Each row is a point on a landscape with many valleys, with its height.
A ball rolls from a point to the lowest of its 5 nearest points, and stops where none of them is lower. Distance is the straight distance between rows; heights are no part of it.
fep h=74: 61, -6, -21, 19, 29, -1, 25, 2, 4, -32, -1, 23
topud h=42: -57, 20, -9, 11, -11, -25, -12, -9, -9, 13, -31, 7
daso h=207: -55, -4, 20, -12, -8, -17, 5, -1, 12, 26, 3, -3
raf h=293: -25, 7, 22, -24, -17, 16, 3, 38, -32, 17, -1, -24
zev h=63: -44, 11, 2, -14, -6, -8, 4, 0, -11, 15, -7, 2
tisat h=47: -16, 22, -40, 2, -15, 8, -3, -8, -31, -14, -51, 6
zitos h=62: -50, 14, -16, 22, -25, -28, -30, -21, 13, 3, -26, 11
zok h=271: 13, -4, -6, 38, -12, -25, -15, -46, 28, -13, 5, 23
Rela h=73: -46, 3, -10, 16, -23, -25, -24, -27, 13, 8, -16, 7
gam h=251: 32, -15, 12, 4, 26, -8, 16, -8, 24, 11, 21, 12
godof h=371: 28, -23, 24, -8, 30, -1, 11, 6, 9, 13, 26, 3
pasap h=424: 5, 22, -7, -10, -24, 30, 6, 24, -28, -9, -23, -11
birog h=267: -1, -6, 24, -26, -3, 18, 6, 37, -13, 11, 14, -24
vese h=217: 23, 7, 1, -8, 1, 28, 2, 28, -22, -12, 7, -12
Finut h=195: 50, -23, 29, -7, 30, 11, 12, 39, -7, 1, 26, -12
guse h=135: -11, 7, -36, 13, -2, -17, -13, -27, 17, -19, -16, 17
gov h=187: -31, -2, 16, -28, -6, 7, 10, 14, -8, 18, 5, -3
tudu h=292: -1, -6, 0, 40, -28, -42, -35, -51, 34, -2, 10, 22
pefat h=180: -14, -2, -26, 2, -4, -6, -2, -12, 0, -11, -11, 6
Fel h=51: -66, 22, 8, 8, -13, -20, -1, -5, -7, 21, -19, 4
Zali h=75: 15, 20, 14, -9, -29, 38, 8, 42, -23, -9, -17, -42
Mukis h=435: 21, 12, -10, -11, -12, 30, -1, 21, -31, -20, -19, -8
Tok h=309: 11, -11, 15, 28, -11, -30, -18, -46, 39, 15, 25, 6
Pas h=70: 22, -7, -7, 13, 12, -11, 1, -27, 24, -3, 7, 10
liru h=109: 46, 15, -43, 14, 12, 14, 2, -2, -15, -41, -15, 14
Lifas h=423: -34, -13, 28, -18, 4, -14, 4, -4, 19, 37, 21, -9
sebev h=228: 33, 1, -28, 0, 11, 7, 7, -8, -9, -20, -8, 14
baziz h=104: -58, 2, 14, -2, -14, -21, -2, -11, 7, 20, -2, 0
tar h=511: 25, 15, -28, -4, -11, 30, -5, 18, -25, -26, -18, -8
rek h=226: -8, -3, -21, 31, -7, -19, -17, -29, 27, -11, -3, 17
fil h=538: 7, -17, 21, -16, 16, 13, 2, 14, 4, 13, 22, -6
kasun h=465: 13, -18, 30, -8, 22, 0, 7, -5, 20, 25, 29, 2
zut h=58: 14, -2, -25, 6, 11, -3, -2, -19, 1, -22, -4, 11
rusum h=381: -10, 0, -9, -14, 5, 1, 0, -2, 4, -1, -4, -2
Sil h=76: 59, -6, 16, 1, 25, 13, 20, 36, -13, -17, 16, -13
rido h=202: 22, -7, 25, -18, 10, 19, 9, 37, -11, 1, 19, -26
geva h=328: 39, -2, -19, 40, 18, -25, 3, -41, 29, -23, -4, 31
sas h=617: -12, -18, 23, -22, 13, -4, 2, -4, 18, 28, 24, -6
zulif h=239: 0, -8, -7, 18, 8, -10, -10, -30, 27, -3, 5, 10
Gep h=448: -5, -17, 20, 0, 8, -18, -8, -27, 30, 23, 23, 4
Puv h=321: -10, 6, -5, -18, -3, 15, 2, 10, -19, -4, -3, -6
gak h=241: -30, -3, 4, -12, 7, -15, 1, -3, 9, 14, 7, 1
nifa h=53: 18, -5, -1, -7, 17, 6, 9, 9, -4, -7, 11, -1
dufol h=419: 3, 9, -20, -7, -9, 16, -1, 1, -21, -10, -17, 8
figog h=116: 51, 0, -4, 7, 9, 22, 13, 30, -17, -24, 6, -3
pil h=261: -38, -5, 31, -26, -2, 1, 10, 20, -8, 32, 8, -7
Basor h=105: 45, -3, 13, -4, 7, 28, 6, 48, -18, -21, 20, -33
Bazi h=418: -20, -16, 16, 12, -11, -20, -13, -31, 28, 20, 17, 2
sez h=150: 46, -11, -9, 2, 20, 12, 10, 3, -1, -16, 2, 14
lume h=14: -27, 14, -29, 5, -20, -6, -11, -15, -12, -6, -28, 6
mar h=307: 25, 20, -12, -8, -22, 41, -1, 31, -28, -18, -30, -26
Bemaf h=125: -57, 14, 20, -13, -4, -4, 5, 10, -18, 28, -4, -7

For each start below, name every point that the ball comes to, in order.
tar => vese > nifa
Mukis => vese > nifa
rek => Pas > zut
Bazi => zulif > zut
rido => Basor > Sil
dufol => pefat > lume
